A landscape with many peaks, sampled at points; each row gives a point and its height.
From any point a climber steps to the highest of the 2 points nearest to it. It stops when none of these is higher. Distance is the straight distance between rows; heights are no part of it.
bes height 531: 81, -17, -30, 7, 29, -37, 23, 4, -19, -22, -32, -32, -3, -16, -5, 14, 56, 28, 36, -18, -2
dig height 126: 22, 12, -11, -2, -61, -13, 10, 56, 20, 7, 17, 19, -5, -8, 12, -6, 7, 8, 7, 6, -56
repus height 604: 6, -5, 9, -16, -60, -31, -12, 15, -45, -17, 32, 19, -70, -67, 28, 21, -8, -57, -19, -41, -57
Gaz height 215: 25, 3, -16, 1, -22, -16, 32, 25, 44, -4, -12, -7, 20, 12, 1, 4, 13, 32, 9, 9, -13
nafe height 597: -30, -15, 36, 57, 35, 38, -20, -61, -5, 19, -15, -8, 14, 49, 0, -7, 5, 5, 6, 13, 9
Gemi height 436: 48, -8, -27, -33, 58, -14, 15, -7, -15, -9, -15, -15, 2, -38, -10, 0, 14, 4, 20, -14, 30
Lov height 526: -3, 12, 17, -11, -36, 16, 3, -5, 24, 14, 27, 17, -17, -24, 20, -17, -17, -26, 2, -2, -58
kodeg height 486: 17, 26, 8, -20, 26, 7, 19, -9, 67, 9, -64, -25, 34, 3, -28, 9, 43, 70, 3, 8, 39
zub height 300: -62, 36, 11, -32, 44, 12, -2, -16, 24, -1, -17, 28, 53, 54, -37, -31, -43, 16, -15, -2, 58
Gese height 447: -8, 26, -21, -38, 5, 4, 23, -10, 34, 5, 11, 14, 15, -11, -12, -30, -24, 3, 6, 0, 8
zifon height 246: 47, -9, -23, -15, -13, -44, 18, 43, 23, -24, 4, -10, 10, -27, 3, 7, 10, 21, 19, -8, -7
goz height 74: 35, -21, 10, 49, -13, 0, -24, -1, 10, 32, -28, -18, -17, 16, 4, 25, 78, 12, 18, 8, -22
Pafof height 378: 43, -15, -45, -27, 18, -26, -2, 29, -60, -1, 7, 5, -34, -56, -15, 7, 16, -33, 12, -14, 9
bapu height 48: 25, -12, 26, 22, -59, -24, -2, 11, -28, -9, 19, -3, -33, -19, 49, 20, 12, -31, -1, -32, -78
vizi height 346: 7, -15, 10, -4, 39, 11, 0, -19, 8, 13, -20, 17, 9, 21, -11, -10, -42, -25, 3, 13, 4
mami height 292: -50, 37, -25, -59, 30, 5, 25, 4, 19, -14, -3, 24, 47, 27, -34, -34, -42, 23, -12, -5, 68
Zop height 317: -34, 11, 13, -7, 51, 11, 2, -38, 14, 6, -15, 15, 33, 31, -18, -20, -40, -2, -6, 0, 42
peku height 139: 27, 7, -9, -14, -74, -25, 15, 63, -19, -9, 23, 33, -27, -30, 21, 0, -8, -23, -6, -13, -75
vot height 417: -10, 41, -4, -50, 28, 13, 21, -17, 60, 4, -22, 3, 40, 5, -17, -29, -12, 32, 3, -4, 34
Rula height 416: -31, 0, 11, 6, -39, 5, 14, -15, 33, -24, 38, 2, 2, 23, 31, -5, -55, -11, -6, 15, -20
dotu height 180: 63, -22, -40, -34, 11, -37, 34, 43, -29, -44, 9, 12, -10, -62, 7, 3, -2, 7, 28, -20, -25
vutel height 299: 39, -19, -2, -19, -41, -65, 0, 61, 22, -39, 27, -8, -12, -31, 26, 26, -4, 0, 17, -17, -23
Mupuz height 377: 46, -13, -10, -11, -15, -60, -23, 49, -10, -27, 25, -15, -32, -48, 15, 34, 19, -24, 11, -23, -1
Tuvok height 160: 5, 30, -1, -24, 59, -2, 54, -31, 24, -26, -91, -19, 54, 24, -29, -10, 16, 82, -8, -8, 56
Vepub height 115: -22, 17, -11, 16, -63, 10, -7, 51, 12, 14, 39, 8, 5, 7, 6, -14, -4, 2, -13, 18, -34
Fav height 430: -53, 16, -11, -3, -15, 9, 18, -28, 12, -20, 39, 19, 2, 23, 5, -18, -76, -15, -9, 10, 10
mib height 315: -9, 0, -15, 24, 0, 29, -20, 3, -73, 48, 3, 22, -28, -8, -14, -2, -1, -50, -20, 13, -11
Pok height 89: 11, -12, 9, 45, -2, 3, -44, 9, -28, 35, 1, -26, -16, 9, -3, 17, 50, -12, -1, 11, -1
Suf height 376: -65, 52, 20, -17, 16, 36, 13, -28, 55, -9, -29, 19, 56, 88, -31, -46, -24, 54, -3, 15, 28
betag height 303: -6, 37, -7, -17, -24, 20, 32, 1, 88, -1, -27, -7, 32, 31, -10, -21, 16, 62, 8, 16, 6
nolar height 602: -1, -20, 33, 39, 22, 26, -18, -51, -6, 23, -2, -3, -18, 14, 13, 4, -2, -27, 7, 9, -13
Vake height 331: -13, 46, -37, -74, 33, 0, 37, 29, 20, -27, -7, -3, 45, -28, -30, -26, 7, 59, -3, -13, 68
Kizu height 73: 3, -21, 15, 31, 38, 27, -38, -16, -18, 43, -24, -19, -1, 36, -15, 3, 35, -9, 1, 19, 22
boli height 598: -49, -14, 23, 36, 26, 26, -22, -35, -28, 6, 19, 9, 2, 30, 2, -6, -37, -28, -16, 18, 22
fam height 43: -9, -13, 25, 17, -80, -12, -2, 14, -33, -27, 39, 6, -39, -22, 48, 23, -29, -38, -27, -18, -76
vidur height 106: -43, 9, 0, 37, -30, 25, -22, 26, -8, 32, 32, 6, 17, 14, -7, -3, 7, 10, -19, 22, 3
fiki height 474: -44, -16, -23, -16, 4, 0, -4, -30, -40, 4, 25, 33, -43, -29, -9, 5, -63, -58, -22, -7, 33
vokog height 446: -46, 0, -30, -19, 4, -9, 22, -15, -13, -9, 24, 27, -1, -7, -9, -15, -65, -27, -15, -4, 36
lan height 208: 40, 8, -45, -42, 14, -31, 36, 45, 5, -48, 24, -1, 10, -61, -5, -4, 1, 32, 26, -12, 9
tedi height 500: -41, 4, -10, 2, 25, -3, -20, -28, -31, 10, 21, -22, 15, 3, -4, 1, 4, -12, -20, -18, 72
pori height 556: -25, -28, 20, 27, 5, 20, -35, -6, -35, 13, 22, 6, -23, 10, 13, 16, -42, -45, -25, 22, -1
Pibok height 169: 2, 21, -8, -7, 33, -9, 43, -37, 34, -23, -40, -27, 49, 24, -10, -7, -10, 56, 4, -6, 40
mik height 480: 68, -25, -25, 23, 14, -26, 2, 1, -35, 4, -29, -34, -16, 11, -1, 17, 41, -15, 19, -4, -7
tepav height 181: 29, 0, -9, -7, 41, -22, 21, -21, 16, -14, -48, -52, 29, 8, -10, 22, 27, 55, 5, -8, 55
Kikuv height 54: 59, -11, 15, 29, -38, -36, -14, 16, -37, 1, 1, -12, -49, -23, 28, 22, 50, -27, 15, -40, -68
rupa height 508: -25, -20, -24, -15, -28, -20, 12, -15, -45, -16, 32, 19, -66, -60, 4, 19, -45, -52, -22, -21, 3
timir height 484: -7, 21, -14, -47, -25, 4, 12, 2, 36, -1, 32, 18, -16, -44, 11, -20, -33, -19, 10, -7, -15
pup height 38: -18, -15, 32, 19, -75, 8, 12, 10, 5, -21, 31, 8, -15, 13, 52, 7, -31, -13, -19, 5, -82
pofil height 191: -8, -3, 25, 37, -44, 27, 15, -11, 25, 12, 8, 23, 6, 29, 19, -14, -8, 8, 6, 19, -63
gis height 540: -28, -28, 38, 12, -30, 19, -26, 8, -8, -5, 33, 20, -25, -1, 26, 18, -59, -44, -25, 32, -37
tovef height 463: -28, -6, -15, -8, 10, -15, -22, -15, -11, 2, 37, -14, -11, -27, 6, 11, -18, -27, -14, -10, 48
vit height 62: 48, -30, 25, 43, -27, -14, -27, 6, -21, 15, -14, -20, -39, 12, 24, 30, 64, -18, 18, -10, -58
bala height 337: 14, -1, -43, -3, 14, 0, 6, 20, -72, 34, 2, 18, -19, -22, -26, -6, 7, -35, -3, -9, 9
Mim height 433: 56, -23, -39, -10, 30, -23, -3, 17, -59, 6, -14, -24, -22, -12, -12, 9, 31, -30, 16, 2, 23
Ges height 392: -49, 61, 2, -48, 12, 30, 21, -25, 72, -19, -5, -1, 36, 45, -14, -44, -31, 44, 5, 5, 37
mebe height 200: 13, -8, 3, 32, -47, 6, 20, 5, 42, 7, -13, 0, 17, 37, 10, 6, 13, 25, 12, 17, -38
vol height 699: -34, -8, 39, 36, -18, 50, -18, 2, 48, 14, 7, 18, 18, 46, 3, -10, -3, 33, 1, 55, -31
nad height 459: 38, -31, -4, 8, -14, -44, -35, 21, -42, -14, 22, -33, -51, -23, 22, 39, 21, -56, 3, -16, -9
Zoda height 554: 9, -14, 26, -9, -77, -35, -38, 33, -75, -32, 23, 10, -83, -58, 30, 49, 3, -69, -40, -43, -67
Fitut height 99: -29, -6, 14, 53, -15, 24, -47, 8, -42, 35, 29, -9, -7, 3, 3, 5, 20, -12, -17, 17, 0
raf height 359: -45, 21, 20, 20, 19, 41, 15, -32, 53, 14, -61, 30, 52, 86, -31, -25, 6, 62, -3, 26, 15
buz height 535: -21, 16, 26, 0, 37, 23, 3, -35, 53, 16, -58, -18, 47, 40, -25, 2, 27, 57, -8, 5, 48
Bider height 563: -2, -5, 34, 23, -13, 31, -12, -28, -17, 27, 10, 11, -20, -13, 20, -10, -8, -36, -1, 5, -53
Veve height 297: 22, -15, 9, 30, 6, 31, -32, -6, -70, 49, -7, -2, -39, 6, -2, 2, 30, -52, -1, 16, -35
faluk height 581: -45, 7, 28, 30, 18, 24, -18, -37, 42, 14, -13, -21, 47, 39, -7, -2, 19, 45, -6, 8, 36
Mube height 415: 17, -24, -1, -1, 7, -20, -28, -8, -17, 5, 25, -31, -28, -26, 17, 30, 9, -34, 2, -11, 18
siraf height 629: -68, -7, 41, 55, 38, 42, -28, -45, -13, 1, 12, 16, 27, 50, 6, -23, -21, 12, -10, 22, 19
nibu height 438: 24, 20, -8, -12, 21, 0, -1, 15, 44, 26, -33, -15, 22, -10, -26, 6, 43, 41, 4, 5, 24
donoz height 387: 23, -12, -18, -38, 52, -10, 22, -17, -7, -5, -10, 12, 1, -16, -7, -6, -34, -26, 15, -4, 18
led height 539: -48, -1, 20, 26, 34, 16, -27, -31, -5, 13, 0, -24, 40, 37, -9, 1, 7, 14, -18, -2, 64
dar height 609: 89, -20, -34, -17, 39, -36, 23, 36, -37, -49, -6, -18, -12, -57, -5, 12, 58, 26, 47, -22, -13
Viguv height 379: 12, 24, -24, -45, 29, -6, 3, 26, 33, 6, -11, -13, 38, -34, -22, -6, 25, 40, 3, -7, 49
Ped height 550: 6, -12, -1, -4, -29, -13, 1, -6, -38, -5, 23, 15, -48, -43, 21, 12, -31, -57, -14, -15, -36
notuv height 338: -8, 8, 15, 10, 15, 31, 24, -39, 62, 13, -57, 18, 30, 47, -17, -22, 2, 36, 15, 25, -9
zefa height 197: 32, -15, -9, 22, 13, -16, 19, -18, 30, 0, -39, -25, 25, 18, 2, 17, 20, 37, 7, 6, 9
Kori height 60: -19, -11, 5, 13, 48, 26, -48, -21, -52, 41, -5, -15, -9, 27, -22, -3, 21, -40, -2, 9, 45
sug height 510: 26, -22, 23, 18, -50, -49, -44, 34, -60, -24, 23, -13, -66, -36, 34, 44, 24, -61, -10, -36, -45
Tivu height 632: -59, 13, 28, 20, -1, 48, -20, -12, 47, 19, 12, 12, 32, 47, -4, -21, -4, 33, -6, 31, 12
duz height 318: -21, 17, 16, 4, -26, 39, 14, -20, 89, 6, -26, 11, 19, 51, -6, -14, 10, 52, 15, 36, -23
Bap height 612: -33, -18, 41, 39, -25, 40, -25, 15, 12, 10, 24, 19, 0, 25, 16, -2, -33, -11, -17, 48, -37
kegum height 157: 48, -5, -30, -24, -37, -45, 26, 59, -28, -28, 21, 28, -27, -61, 10, -1, -2, -15, 12, -28, -48
pidez height 509: 59, -3, -39, -37, 55, -26, 5, 20, -25, -32, -5, -23, -9, -73, -16, 4, 46, 23, 37, -23, 22
ran height 309: -34, 38, -26, -80, 55, -3, 45, 6, -5, -30, -17, 18, 57, -4, -40, -37, -22, 43, -11, -22, 85

Where does a climber stop that starts at each point below?
Veve | dar
mami | faluk
zub | dar
Fav | repus
duz | nolar
betag | nolar

Call two points neighbours if one is among the 2 nearest of the other. Go from one point of each pair to the other, from neighbour to neighbour, staying as high as possible. Name the lowest point that can't be avoided.
repus, dar | mami
siraf, nolar | nafe
nolar, faluk | gis
